A landscape with many valleys, sampled at points; each row gives a point and its height.
A ball rolls from a point to whichever of its 5 nearest points has the largest drop for the distance, and stops where none of them is lower. Distance is the straight distance between rows; heights are no part of it.
fofa: [ 20  44   0 -27  36 -18  11  54  26  13  37   6  34  16  -9 -39  26  65
   2  70 -15  17   9  -5  18  -1  23   8  23 -13 -34  17 -18  26   8  -8
 -51 -19 -63]  height 119
pufin: [-15   8 -27  10  -4  15   4  18   7   9   6   9   3  -6 -23  10 -16  -8
  20  50  -4 -19 -18  25  24  31 -17  26  13  32   6  35  -3  -5   4   4
  17  12 -12]  height 136
suge: [  5  -6  33 -39  -4   8 -21   8 -19   6  -3 -13 -18  -4 -35  39  -2 -47
 -13 -23 -13  32 -23 -17 -31 -11   1 -19   2   8  21  31 -20  28 -12 -19
  45 -21  16]  height 266
Tig: [-15  10  47  -1   9  17 -15  41 -27  17  32  16   7  17 -17  19 -11  15
 -18  14  -2  39  -7  -2 -15  12  -2 -43  29  -1 -11  36  -1  26 -33 -15
  -4 -35  28]  height 224
kego: [-29 -13 -40  36 -27   1  12  -6  22 -17  -9  34  24   9   3 -25 -22  -1
   1  47  13 -27  -9  35   9  26   1   6 -24  18  23  16   8  -8 -17   0
  23  38  37]  height 192
nog: [-17  -8  35  16 -40 -23   9  -9  -7  -1  -6  17  39  13  -9  25  15   9
   3 -64  -8  24   9 -20   8  16  10  -8 -44   4   1 -43  -8  -1 -32 -19
  61  31  68]  height 243
Zamo: [-44 -39 -44  50 -36  14   6 -73 -25 -22 -18  14  15 -15  19 -19 -32   0
 -14  -8   9 -32  11  33  -4  16   7  43 -40   9  22 -10  -2 -10   2  33
  22  34  29]  height 242
Vabu: [-28 -39 -39  39 -48  -8  12 -42  15   8 -28  29  25   7  22   5 -26 -11
   2  -1  -1 -11   8   4  34  30   3  41 -27  24  14 -25  -6  -8  14   6
  58  19  53]  height 212
Zezu: [ -6  -5   3 -12   6 -30  14  49   8   0  -5  33  25  -5 -17   1  25  32
   3  -3 -22  16  27  -9  30   9   7   4  -8   0  -2 -38  -6   3 -21 -40
  29  20  26]  height 347
Moma: [  3  11  48  23  27   7  13 -11 -15 -23 -10  -7 -19  -6  21 -14  23  36
  18 -39  -5   5  20 -25  -5 -24  25 -46  22 -28 -14 -28  22   4  -3 -17
 -29 -11  22]  height 367
Veb: [ -6   4   2 -16  17  30  -1  23  -5   3   4  -2  -7   4   2 -22  -3  -3
   6  47   2  11 -23  21 -20 -18   8 -28  18   3   1  33 -10  12 -19   4
  -3 -15 -10]  height 231
ved: [ 35  64   6 -77  20  -6  12  96 -23  22  22  19 -24  29 -38  -5   3  10
 -20  26  -7  64 -57  21  -4  -3  -3 -51   9  18 -36  23 -15  68  17 -27
 -18 -26 -55]  height 456
sirig: [  22    8   20    8  -19  -27   -9  -17    6  -15  -37  -26  -42    1
   29   40   17  -42    5 -101   -8   -7   -2  -15   -7  -24    4   -3
   -6   -5   -2  -49   -7    1  -11   20    5   10   33]  height 214
misup: [ -1 -29 -23  20  -1  -1 -11 -37   0 -16 -17 -31 -42 -11  11  -1 -11  10
  -2 -48  20 -38  24  -6  -6 -14   4   3  -2  -8   1 -23  15 -48   9  -3
 -13  19  14]  height 297
Kirek: [-14 -20  34  -4  22  34 -24  -7  -5   6   0 -24 -38  -3 -17   9 -31  -7
 -11 -23   1  21  -7  10 -27   2   6 -25  28  -4   5  31  -3  14 -10   2
 -17 -36   7]  height 196
vud: [-14   8 -30   5  35  18   2   4  37  -9  28 -16  66   4  41 -45  18  24
  30  63  -4 -74  53   9  12   8 -16  29   1 -19  -7 -33  10 -77  28  32
 -73   7 -42]  height 250
femum: [-12 -27  15  -2 -26  28  -9   3  -5  20  26 -12 -27  -7 -21  13 -39 -62
 -14 -18  -8  10 -33  13 -23  -8 -15 -24   5   2  36  31 -17  19 -16  17
   0 -16  17]  height 232
Peri: [ 60  58 -11 -44  32 -23 -24  67  -5  -3   5 -29 -50   3 -22   5  52  23
   9  25  -1  52 -14 -18  -9 -30   1 -14  21  -4 -50  24 -21  12  38 -23
 -63 -13 -57]  height 144
rif: [-27 -35   7  -1 -14 -19   8   3   7  23   4  32  50   4   0  -4  14  16
  -3  14 -17  20  15  23   1  29  15  -2 -13  23  38   3   2  17 -13   2
  62  35  54]  height 459
suvop: [ 20   3   7 -24  -3   8  14  38 -10   4 -14 -14 -29  14 -34  16   8 -32
   5   9 -13  26 -17   7  -3  -2   0   4   8  30   3   8 -28  12   6 -20
  30  -8 -16]  height 321
vuk: [-17 -26 -58  44 -13 -18 -19 -52   1 -21 -60   3  -7 -16  57 -16 -19  -4
  -8 -40  31 -48   8  10  22  18 -18  33 -35   7  15 -36  24 -37  31  34
  11  41  31]  height 277
lem: [-24 -19 -31  35   2  18   5  -4  28  18  17  39  50   6 -21 -28 -19  -3
  28 111   9 -51  -2  24  21  22 -25  53   3  -1  32  31  -9   2   9  12
 -12   8 -46]  height 200
mova: [-27 -74 -66  52 -26  11 -15 -88 -35   2 -41   3 -36  -7  41 -26 -33 -17
 -31 -65  30 -49 -36  16 -11  -1  -8  27 -31  -4  18 -18  10 -22  12  22
   8  35  30]  height 328
bunu: [-40 -39 -57  24 -24  -8   5 -23  22   5  -6  31  39  14  -6 -25 -28   0
  10  44  -4 -40  -3  25  20  13  -4  48 -20  24  32 -15   0 -10  -4  -7
  35  20  19]  height 194
kimu: [  0 -22   6  13 -45 -11   6 -56  -2  -1 -38  11 -42  -2  10  43  -1 -49
 -17 -78  11  -2  -2 -23 -16 -18 -15  -5 -21   4  10 -18  -1  -1   1  14
  26   0  45]  height 241
vib: [-18 -35 -19  12 -74 -22  -9 -75  -5  11 -12  19 -29  21  -3  29 -31 -47
 -27 -51  24 -25 -46  -2  -3  12 -17  54 -38  45  19  -3   0 -11  -5   5
  60  30  54]  height 235
ruba: [ 19  -3   5   7 -26 -29  13 -24   3   1  -4  -5  -1  23 -22  51   0 -39
 -22 -34  -5  -3 -22  -8  -5   8   7  24 -20  24  11 -12 -14  10 -15  -1
  58  10  35]  height 291
mura: [ 22   7 -23 -17  28  19 -13   8  36  12  -1 -25 -14 -13   0  11  16   4
  28  28  15   1  13  13  -7  -7   2  22   5  -6 -33   7  11  -9  20 -10
 -23 -12 -39]  height 89
mosu: [ 12   8  30 -17  -7  -4   8  26 -17   5  16  27  -1  20 -15  37  11 -23
 -21 -26 -18  50  -4 -13 -19   7  14  -7  -6  27   9   9  -9  36 -27 -27
  53  -3  22]  height 222
Varab: [ 33  42   9  -4  48  -4 -16  40  41  22  10  -2  45   3   6 -30  22  56
  30  54   2 -11  36   7  18   3 -13  26   6 -24 -12 -19   6 -20  21  -6
 -56   1 -63]  height 211
rom: [  3  14 -16  -7  16  36   1   8   4  20  11  -3   3 -31  -4 -28   0  -9
  -1  57  28 -27 -17  -1  17 -12 -13  13  31   9  10  20  -5 -20  40   2
 -48 -29 -72]  height 73
verag: [-14 -15  23  13  11 -22  -1  -4  34 -17 -21  -4 -13  -5   8 -25  19  21
   2 -65 -11  -4  27  -2  24 -21  15 -46 -12   4  11 -29   9 -19 -28 -19
 -20  21  31]  height 307
dazaf: [ -4  15  20 -39   2  16  -9  34  -4  14  33  32  10  16 -34   6 -11  -9
 -19  33 -32  36 -34  24   4  -2  -2 -34   8  12  25  25 -11  40 -16 -17
  29 -24 -14]  height 315
fusaz: [  28  -14   45    2  -24  -32  -15  -15  -38  -21    4  -29  -41  -31
    6   60   15  -44    5 -108   15   22   17  -39  -43    7   21  -52
  -11  -12    0  -18   24   25  -37    2   22  -24   60]  height 125
vadiz: [-34 -75 -26  46  -4  36  -6 -68 -12 -10 -18 -18   1 -24  28 -31 -44   9
  -5   8  21 -21  -8  14 -22  -4 -17 -13  -6 -18  14  10   9  -7  -3  22
  -3   6   1]  height 344
tulo: [ 22  44  27 -18  49 -12  18  52  10  13  20  -6   8  11  -4 -25  32  56
   1  24 -16  25  15  10   3 -18  18 -36  25 -18 -37   1 -10 -10   8 -16
 -55 -21 -26]  height 203
turo: [-16   7 -30  10   9   2   5  30   9  23  23  20  34  16 -19 -37 -27  -7
  28  88 -13 -34 -30  44  14  22 -31  22   7  12   5  33   0  16   8   5
   7  -1 -42]  height 178
zemi: [-20 -34  34  -7 -44 -21   1 -16 -25  29  41  25  46  33 -19  23  -7   6
 -38 -20 -35  21   2 -14 -22  39  28   0 -19   6  15   0  -1  27 -22  -7
  90   5  84]  height 467
teme: [-16 -47 -14  47 -21 -13 -10 -57 -27 -14 -36 -15 -41 -20  31  -1 -16 -18
  -9 -93  21 -43  -7 -13  -6 -16 -28   2 -28   6   9 -23  16 -18 -16  20
   0  19  45]  height 317
lol: [  2  44 -13 -20  17  33  -8   8   6  22  32  13  42  -4 -31 -24 -19  -6
  -6  87   8  -1 -19  38   9   1 -41  10  10  18   5  48 -19   3  22  31
 -33 -22 -79]  height 157
lat: [  0  15  30  12  48  20  13   4  -7 -12  12  -4  17 -21   0 -27  13  44
   2  42  -2   5  45  -9  -2  -2  -6   5  24 -26  -6 -16  19 -12  12   7
 -38 -21 -32]  height 255
Lusan: [ 43  26   3 -38  22  41 -22 -10  -7   1  20 -51 -20 -18   4   3  26   7
   0  38  28 -14  -6   0 -15 -38 -22 -18  47 -30   0  16   7 -28  70  11
 -67 -47 -47]  height 153
papez: [-29 -24 -12  30 -28 -49  23 -27  20 -27 -32  23  12   0  20   6  19  14
   8 -33 -12 -11  31  10  37  16  21  16 -27  36  16 -54  -4 -13 -10  11
  42  53  45]  height 300
fos: [ 10  35  20 -18  11 -20  24  65 -14  20  44   4  45  -6 -13 -25   5  34
  -4  65 -24  45   5  -2  20   6  15  -1  32 -20 -13  46   2  43  -5  -8
 -25 -19 -41]  height 262
lini: [  8  37  55 -18  48  10 -15  48 -30   9  57   9  46  -7 -11 -23 -17  48
 -14  76 -10  34 -38  -2 -27   4  -9 -63  60 -44   0  53  -3   4  -7  12
 -50 -50 -34]  height 265
Vebu: [  8  -5 -21  22 -35 -54  39 -38  24 -13 -51   6  -7  19   6  58  14 -18
  -9 -47  14   7  -8 -23  50  18   0  50 -39  31   2 -66 -11  -3 -10   2
  55  43  43]  height 413
Noneg: [-35 -41 -19  43 -50 -25  10 -53   1 -20 -21  31  19 -11  31  -1 -18   2
  -2 -46  26 -20  11  19  10  13  -8  34 -41  29  21 -43  -3 -23 -20 -17
  39  57  48]  height 248
fivi: [ -3 -26  22  -5 -33  -2 -10 -14 -29   7   4 -18 -34  -1 -19  41 -19 -33
 -25 -75 -11  13 -28 -26 -25   6  -1   1 -21   2   5  -6   9  12 -31  -5
  50  10  53]  height 229
nove: [  3  -9 -31  22   9   9   7  13  32   1   2  30  41  19  12 -42   9  23
   3  52   7 -24  38  -1  22   6   9  16  -3  16  -1 -30  -2 -37   5  -9
  -3  22 -10]  height 263
sile: [ 48  50 -28 -20  14 -12  -6  62  19   9   9  -2 -25  28 -25  -6  40  22
  14  60  -5   5 -14   2  17   9  17   9   8  16 -32   4 -35  14  28 -39
 -39 -11 -45]  height 202
buv: [ 12  30  45 -18  35 -45   3  59  -6  -7   0  15  24  15   4   7  55  57
   8 -33 -31  50  13  -3  14   2  37 -53  -1 -20 -26 -28 -26  27 -15 -38
   1   7   7]  height 646
ferad: [-18 -30 -18  25   0  26 -19 -12 -18  -4  -9 -18 -48 -10 -26   6 -15 -25
  12   4  30 -10 -29  17 -25  -3 -12 -10  16   1  20  30  19   6  -3  23
 -28  -4   3]  height 158
vari: [  10  -31   46   13    5  -12  -12  -43  -23  -24  -19  -10  -39   -2
    9   43  -18  -22   -6 -117   17   -3   20  -52   -2  -20    4  -22
  -11  -23    2  -19   13    9  -11    3    8    1   37]  height 159
Pinos: [-18 -13 -88  31 -11 -37 -13 -20  53  -2 -49   3  -9  12  29 -21   8  -3
   9 -21  19 -30  16  16  45  35 -22  41 -30  44  28 -53 -35 -25  40  15
  24  25  16]  height 314
dap: [ 18   4  16 -28 -26 -20  37  16 -23  23   2  -2 -25  34 -20  68  15 -44
 -31 -73 -16  37 -11 -42 -12  -6   1 -13  10  18   7  -4 -22  37 -41  -4
  82 -12  28]  height 193
fasun: [ 19   3  34 -26 -29 -18  -3   6   8  20 -19 -30 -32  14 -24  76  28 -45
 -28 -74   0  41  12 -40   1   0   9  -5 -15 -15 -10 -21  -5  15 -15   3
  58   8  33]  height 181
kef: [-35 -51   3  16 -48   4  11 -45 -14  -3  -4  31   4  11  -9  14 -43 -15
 -25 -23   4 -12 -30  -6  -8  13   9  27 -29  27  35   5  15  -2 -27   5
  61  27  38]  height 201
ros: [ 33   9   1 -30  45  16 -11  40   3  -5   3 -15 -18 -14 -11 -18  -7  -1
  -2  38 -14  18 -28   6 -10   0  -8 -21  44  11 -10  19   2  21  12 -12
 -28 -23 -22]  height 177
von: [-25 -40  19  11 -48  -4 -30 -51 -33 -14  -1   4 -20 -18  -2  26 -20 -55
 -25 -77  14  -4 -52 -27 -53 -17 -12 -23 -29  -8  10   8  17   6 -38   9
  18  -8  50]  height 198
komom: [-33 -52 -46  38  26  37  -3 -33 -13 -25  28   1   1 -25   6 -58 -40  19
  11  31   9 -52  -1   9 -16  -1  -8  12 -11 -22  25   3  11 -35  -6  21
 -30   4  -8]  height 274
suf: [ -4 -19  79   1 -16 -16  -9 -27 -43 -19   3  10   7   0  -5  21  -5 -16
  -8 -96  -3  34  16 -33 -19   0  22 -62 -31 -19   3 -21  26  23 -83   3
  22 -14  60]  height 108
peg: [-23 -26 -39  51  35  18  17 -46   6 -40 -31  -6  15 -19  39 -53   1  15
  10  -3  11 -55  49   7  19   0   7   3  -3 -31  26 -30  16 -62  18  29
 -50  17 -16]  height 290
fufe: [-19  -5  28  13 -12  25 -20 -35 -36 -14  24   6 -20  -8  -2   3 -15  -7
 -19 -49   2  12   5 -16 -37 -13  39 -43 -20 -27  -1  21  25  -4 -43  11
   9 -15  49]  height 147
guzo: [ 28  11  23 -54 -49 -41  30  33  -3   9   4   1  -3  29 -18  86  29 -24
  -9 -55 -23  47 -10 -29  29   2  19   2   2  11 -23 -11 -26  33  -7 -20
  57  13  20]  height 279
Fela: [ 10   5 -22  10  42  40   1 -31  23 -10  20   5  52 -11   9 -44  16  20
  13  72  -9 -30  46  -5   5   3 -20  14   1 -21  -1 -11   6 -49  13  14
 -46  -4 -54]  height 191
soler: [ 23  36  15 -51  18 -39  16  79  -8  13  25  11  -4  18 -26  27   7  24
   3  -4 -20  39  19 -17  12  -2  36 -15  13  17 -35   4 -11  27 -10 -24
   6 -20  -5]  height 505
lirub: [-13 -35   1  44 -18  -2  -3 -22  -3 -25 -27  -7 -22   0  15  -7   2  13
  14 -25  -1 -18  12  21   6  18   1   3 -13  12  26  -3   8 -16   1  12
   7  20  21]  height 273
lobi: [ 36  47  35 -52  33  20  -5  33 -14  26  20 -21 -42 -16 -16  -5  11  -1
 -21  32   7  34 -35  -4 -38 -20  -8 -22  49  -6 -40  33 -15  24  18  -5
 -46 -45 -61]  height 115
dozag: [ 39  72  10 -43  54 -21  11  77  -9  -8  12  11   7  32 -27 -25  22  51
   5  35 -28  52 -10   9   6  -3  21   8   8  -1 -44   8 -38  48  20 -29
 -41 -25 -41]  height 294
vuveg: [ 37  45  37 -52  47  35  -8  37 -31 -18  29 -40  13  -8  27   7  41  25
 -14  16  -5  30  16  -8 -28 -53  -1 -47  55 -55 -27   1  13  -5  13  -6
 -83 -36 -39]  height 124
Gapa: [ 24   7 -28 -21 -19 -30  10  47  12  14  -2 -10  -9   1 -11  13  13  -7
  -1  17 -24  16   2  11   7  12  15  -7 -13  22 -17  21 -11  16   3 -10
  45   3   5]  height 385
fome: [ 50  18  37 -43  -7 -23 -20  34 -21  13 -42 -17 -44  -6  12  37  42 -14
  27 -41  -2  47   7 -28 -12  -7  11 -20   8   2 -26  -1  -3  19 -21 -24
 -12 -33   4]  height 466
zamuk: [ 10 -24   7  -7  -4  14 -12 -14  -5 -14   7 -26 -26 -10   9 -13 -26   1
  -8  -9   3   4  13 -11 -17   0  -4 -35  12 -18  -2   6  13  -3 -17   2
   7  -5  23]  height 233
Dutu: [ -3   1  31   7 -30 -25  -7  -6  14 -21 -27  11 -15   0  18  48  12  -1
   4 -60  -8   9  26 -20   4 -10 -11  -1 -21  -9  -2 -59 -14 -12 -17  -2
  41  41  39]  height 326
gav: [ 12  -9  38 -15   0 -17  33  18 -16  -1   4  41  12  15 -23  18   1  20
 -27 -36 -25  45   4 -27 -17  -4  22 -14 -16  -3   2  -8   9  18 -40 -20
  75  17  33]  height 114
rezo: [-34   3  18   0  21  73 -16 -27 -23 -13  41 -35  34 -37  16 -48 -25  21
 -12  48  -4 -22  -8  15 -34 -15 -13 -11   8 -41   5  20  12 -30 -21  40
 -50 -19 -52]  height 239
Rim: [-12 -13  -9  13   5  -2 -12  -9  19 -24   9   8   6 -19   1 -14   3  43
  15  -1   2 -15  16   4  -2   6  -7   8  -4  -5 -19  -6   4 -14  -1   0
 -18   5   0]  height 122
zele: [  4  22   1 -32  38  53 -31   5 -24  15  44 -33  12 -39  15 -25   2   8
 -29  62  17 -19  -3 -19 -24 -47  -7 -13  46 -39   9  32  12 -25  39  33
 -62 -32 -62]  height 152
Fiz: [-13   9 -26  -7 -33 -53  29   2  22  -9 -37  16  10  -1   0  38  23  -5
   1  -5   6 -10 -13   1  38  25   0  59 -18  29 -12 -27  -8 -20  12 -25
  63  41  29]  height 394
pino: [ -1  11  49 -11  -6 -37  30  36 -37  16  -6  14  26  29  -7  49   6  22
 -17 -55 -32  57  13 -24  -3  29  34 -37  -6 -11  -9   4 -13  29 -31 -25
  47  13  29]  height 295
Bip: [ 12  16 -33  -4  33  -6  29  31  22   7  23  28  85  13  -3 -52   3  18
  38  97 -21 -10  43  19  18  33  -6  29  10  -3 -13 -12  10  -4  18  -5
 -55 -24 -61]  height 264
riv: [ 13  -2  21 -16 -22 -20  -8 -23  20   0 -28 -22 -49  -4  -3  35  15 -49
  13 -78  -2   0  13 -25 -25 -16   3 -16 -15 -12  -3  -9   5  -4   2   8
  18 -20  10]  height 199
kelez: [-18  -8 -44  42 -11 -33  10  13  44  -2 -15  45  39  -5  18 -27  27  28
  42  36   4 -16  33   5  29  27  21  28 -23   9   4 -41  -7   2   5  -6
  -3  38   0]  height 334
sulo: [  1 -21   2  16 -47 -42   1 -16   4  -6 -31  -6   1   5  22  28 -12 -23
 -12 -70   9  -2 -10 -12  10   0  -9  31 -36   5  26 -13  11  -4   2  16
  63  25  63]  height 323
kebi: [ 16  25  -4 -13  10 -47  26  45  41   9  -3  12  24  14   4 -23  40  18
  31  15 -11   4  37  10  51  15  15  17  -8   2 -24 -31 -10   4   0 -38
   1  15  -4]  height 443
voziz: [  5 -12 -37  26   5  -3 -15  -1  28   2 -47 -35 -20   0   5   3  10 -18
  23  20   9 -16   1  15  31  -3   2  34   7  27   7   3   5 -15  43   7
  -1  10  -8]  height 155
gefa: [ 33  44   9 -39  13  18  -8  45  -2  14  12   7 -13   3 -35  17  11   7
 -16  57  -9  14 -55  34  10 -11  16 -13  31  20 -18  45 -20   2  18  -7
 -18 -12 -67]  height 175
rufog: [-18   7  35 -17  24  49 -19  16 -44   9  41 -10 -11  -1  -3 -13 -27  10
 -22  11   1  39 -20   8 -45 -16  -1 -32  39 -29  -7  45   1  39  -9  24
 -27 -32  -4]  height 94
tiso: [ -5  22 -13   3  34   7  14  34  15  25  34   7  87  15   0 -43  -4  49
   6 100 -23 -11  13  26  13  17   8  24  20 -15   6  16   6   6   4  -5
 -35  -9 -60]  height 219
gizal: [-26 -24 -14  -2 -58 -30  33 -56 -11  25  -2  58  38   9 -15  25 -26 -25
 -27 -30   2  -3 -15  -8  16  18  -3  56 -29  23  38  -6 -12  22 -15 -19
  78  41  54]  height 213
Dopus: [-11  -9 -50  -5  32  27 -10 -32  15   1  23 -11  37  -2  16 -46  -5  -3
  13  89   9 -38  12   8   8   6 -38  33  16 -17   3  16   0 -34  31  29
 -45 -10 -63]  height 167
nume: [ -6  -4 -26  22  29  11  -3  17  34   4  14  15  10  -9  -2 -46 -13  12
  -9  67   4  -8  16  28  10  16   1  13  -3  -3 -11  31  -3   8   2   0
 -15 -24 -14]  height 207
gagof: [ -6 -24  34  11 -16  -6   7 -10 -17 -11  -3  -2   3  -7   8  14 -23  23
   3 -59 -30  36  19 -17  -9 -10  32 -30 -24  -6  13 -32   7   5 -30   2
  23   3  68]  height 180
nop: [  8   1 -51  10  -8 -23  -6  10  42   5 -20   8  -2  15   8 -13  20   1
  20  33  20 -23  16  20  25  18 -17  38   8  42  -2   3 -12 -10  24 -12
 -22  10 -18]  height 197
Zub: [ 11  -8  34 -28  -4  16 -27  -7  -3  15  12 -27 -48 -14  18  24   4 -35
   9 -54  19  15  -5 -22 -38 -32  -8 -23  24 -29   1   6 -12   9   9  10
 -30 -35  30]  height 223
zire: [  7  26  13 -16  24   2  10  48  -2  18  16  -1  14  24 -13 -13 -10  40
 -15  21 -14  45   2   4  -7  -2  16 -11  30   6 -11  14  10  43 -27  -7
 -11 -33  10]  height 357
toror: [-15 -33 -33  24 -26  12 -10 -65   5 -28 -24  -5 -34 -10  18 -29 -20  -5
  -6 -32  21 -33   4   1  10   0 -15  26 -15  -7  11  -9   9 -17  -3  12
 -14  15  33]  height 305
Fili: [-44 -27 -29  27 -12  26   0 -40  -1 -21 -10   3   9 -10  17 -52 -42  -6
   4   7  23 -47  -1  14 -10  33 -34  26  -5   2  24  12  15 -16  13  21
 -13  34 -13]  height 288
kem: [-24 -14  14  39 -38 -40  21 -45 -29 -40 -43 -13 -15  -1  40  17   6   0
   6 -92  -3 -40  27 -14  25 -22   6  -2 -60   5  13 -49   7 -22 -27   6
   9  31  37]  height 409
Ribab: [ 26  54  13 -38  33  11 -11  54  -4   3  16   5  -7 -17 -16 -24  19  48
  -4  68 -28  36 -19  -2  -3 -12  -3  -9  44 -13 -24  27  -4  17  12  -9
 -48 -40 -76]  height 93
nane: [-25 -17 -66  16   9  51   1 -49 -24  17   1   7   1 -10  -7 -31 -11 -34
  17  50  42 -64 -13  43 -12  13 -41  26  -4  -8  27  33  17 -33  50  32
 -19 -11 -56]  height 156
lak: [ 42  50  33 -54  45  17 -16  16 -11  20  20 -61 -40 -15  -4   5  18  13
  -4  17  -7  41  -7 -27 -26 -53   1 -36  47 -61 -29  28  16 -14  33  -8
 -97 -54 -76]  height 139
Koz: [  9  27  24  -9  12  75 -33  10 -23   5  33 -21 -31 -37  -9  11 -25 -15
 -21  21  34  11 -60  36 -20 -32 -14 -40  31 -21  11  33  -1  10  22   6
 -31 -59 -62]  height 50
tulel: [ -7  -6  62  25  -9  -8   8 -12 -12 -15 -32  10 -17   0  16  22  21   6
   5 -91 -10  13  21 -40  32 -16  13 -42 -31 -14   4 -38   1 -10 -31  -5
  13  30  46]  height 221
bas: [-45 -34 -27  62 -24 -26 -11 -61  15 -39 -37   2  -1 -15  47 -39  -2  21
  23 -60   4 -63  18  13  56   0   9  -5 -43  13  -5 -66   2 -26  -7  20
   5  64  30]  height 351
puf: [ 23   6  22  13  -2 -27  12  18  15  -7 -13  -3 -14  -1  19  20  21   8
  18 -31   0  17  36 -12   3 -26   4   6 -14 -14  -4 -28  24  -4  -8 -11
  -7  14  11]  height 390
Keniv: [-15   2 -76  13   4  28  -3 -28  34  -2 -16 -10   1   1   2 -40   1 -21
  26  38  10 -50 -11  13   8  10  -7  48   0  18  -3   5  -4 -12  46   4
 -14  12 -39]  height 190
zutid: [-23   2 -27   9 -28  14  12 -17   5   0 -13  27   8  25 -26  25 -34 -38
  -4  22   8 -14 -46  38   8  19 -15  14 -24  38  26  14  -9  -1   5 -12
  56   3  11]  height 176
mabas: [-14  -2 -22  -8  12  68 -19 -16 -19  26  24 -15   3 -25   8 -18 -15 -30
   5  74  43 -37 -37  -5 -24 -34 -31   2  32 -11   6  51  18 -30  50  28
 -50 -22 -61]  height 146
Sapog: [ 11 -28 -24  13  20  18   9 -25  14   5  -2  18  24  -7  23 -26 -14  16
  32  45  15 -29  21  18  24  17  -9  23  -1  -8  14  -2   3 -18   6  12
 -31  -5 -22]  height 238
zise: [-10  14 -16  28  -7   8  -4 -38  30 -26 -32 -19 -17  -1  36 -26  13  24
  21  13  26 -34  29  18  16  11   2  31   3  17   4 -25  20 -36  18  16
 -26  29   5]  height 220
ruku: [ 14  30 -13 -14  35 -18  32  49  24  14  -1   5  25  13   8 -20  10   2
  28  82 -12   3   5  23  22   4 -13  23  12  24 -18  14 -15  -3  18 -17
  -8   9 -39]  height 217
ripa: [-36 -18 -30  16  30  53   0 -10  -1  -3  31   5  22 -21   9 -30 -31  11
   8  68  15 -80 -11  11   5   3 -24   3  12  -3  19  32  10 -38  25  28
 -44 -12 -46]  height 187
Nos: [ 32  18  40  -3   8 -19  -5  29  -8   7  -9 -10  -1   8  -7   7   3  -3
  15 -32 -26  39  11 -23 -10  -7   9 -16   5  -4 -16  -6  11  21 -18 -41
  -7 -14  31]  height 426
genir: [   9    4   60   -2  -28  -35   11   -8  -20    3   20   -7    6   17
  -33   65    7  -36  -10 -105  -12   45    1  -58  -28   18   18  -26
  -16  -12   -9  -11    1   25  -49    8   57  -10   40]  height 137
ter: [ 11  17 -39  -9  55   3 -10 -11  29   4  10 -31   9 -19  29 -21  20 -10
   7  55   0 -48  26   2   7 -39 -18  23  33  -8 -27  -8  16 -31  51  10
 -50   4 -62]  height 132
Kes: [ -8  22  37 -32 -40 -19  16  -7  -9  26  23   2 -33   0 -34  79 -15 -72
 -19 -51 -15  23 -47  -8 -29   0  -7 -23   4  -3   1  17  -5  41 -30 -11
  62 -15  36]  height 234
gilok: [-16 -20  13  25 -30  20 -29 -54 -26 -37 -11  18 -16   5   9 -23 -35   0
 -32 -47   7 -13   1 -14 -37  12   5 -23 -27 -22  28   0   9   1 -36  20
  33  30  53]  height 215
mil: [ 28  14  13  -2  10   9  -1 -12  -4 -34 -10 -52 -49 -11  20  11  17 -14
  28 -33   6 -10  21 -14  -2 -22   0 -14  -4  -5  -8  15  18 -18  24  -2
 -32  -2   1]  height 251
Lig: [-41  -2 -23 -12  10  53 -11 -21  15   8  -5   1  -3 -25 -12 -10 -34 -23
   9  37  23 -29 -29  38 -15   0 -28   4  30  -5   6  50  -1  -2  24  13
  -5 -11 -24]  height 35
sib: [ 17  12 -40  11  34  -5 -11  22  40   8   4  -8  28  -4  -8 -12  11  -7
  34  62   3 -29  15   8  32  -5  -6  62   7  20 -20   8  -1  -7  29  -4
 -22  10 -63]  height 141
lipo: [ 43  52  33 -36  38 -40  14  72  -2   5  25  -3  17  25 -20 -14  20  55
 -11  41  -9  64 -11  -9  -9  10  30 -26  17  -1 -47   5 -19  27   0 -17
 -27 -25 -41]  height 423
Gasoz: [ 19  40  17 -26 -36  21  14  42 -19  20  10  -2 -32  28 -39  50   6 -21
 -33  -5 -21  34 -27 -10 -20 -17  18 -31  22  32 -39  20  -7  47   2 -25
  40 -17   2]  height 332
renep: [ 12  -8   6 -15 -20  -7  -7  18  18   8 -19  -7 -26  10 -13  23  13 -24
  -1   2 -13  12  21   3   8  17  11   6  -5  -6  -9  -5  -7   5  -7  -6
  21  -3  30]  height 338

For each start below, name the point where the ball stops.
kem: suf
kimu: suf
Dutu: suf

Call two points neighbours if one is among the 5 nearest of the other. Go from one point of each pair to the other, from neighbour to neighbour, staying as low as possible. Name the highest point that can't be avoided.
Ribab and Koz: lobi
suf and Rim: gilok
suf and gav: gagof
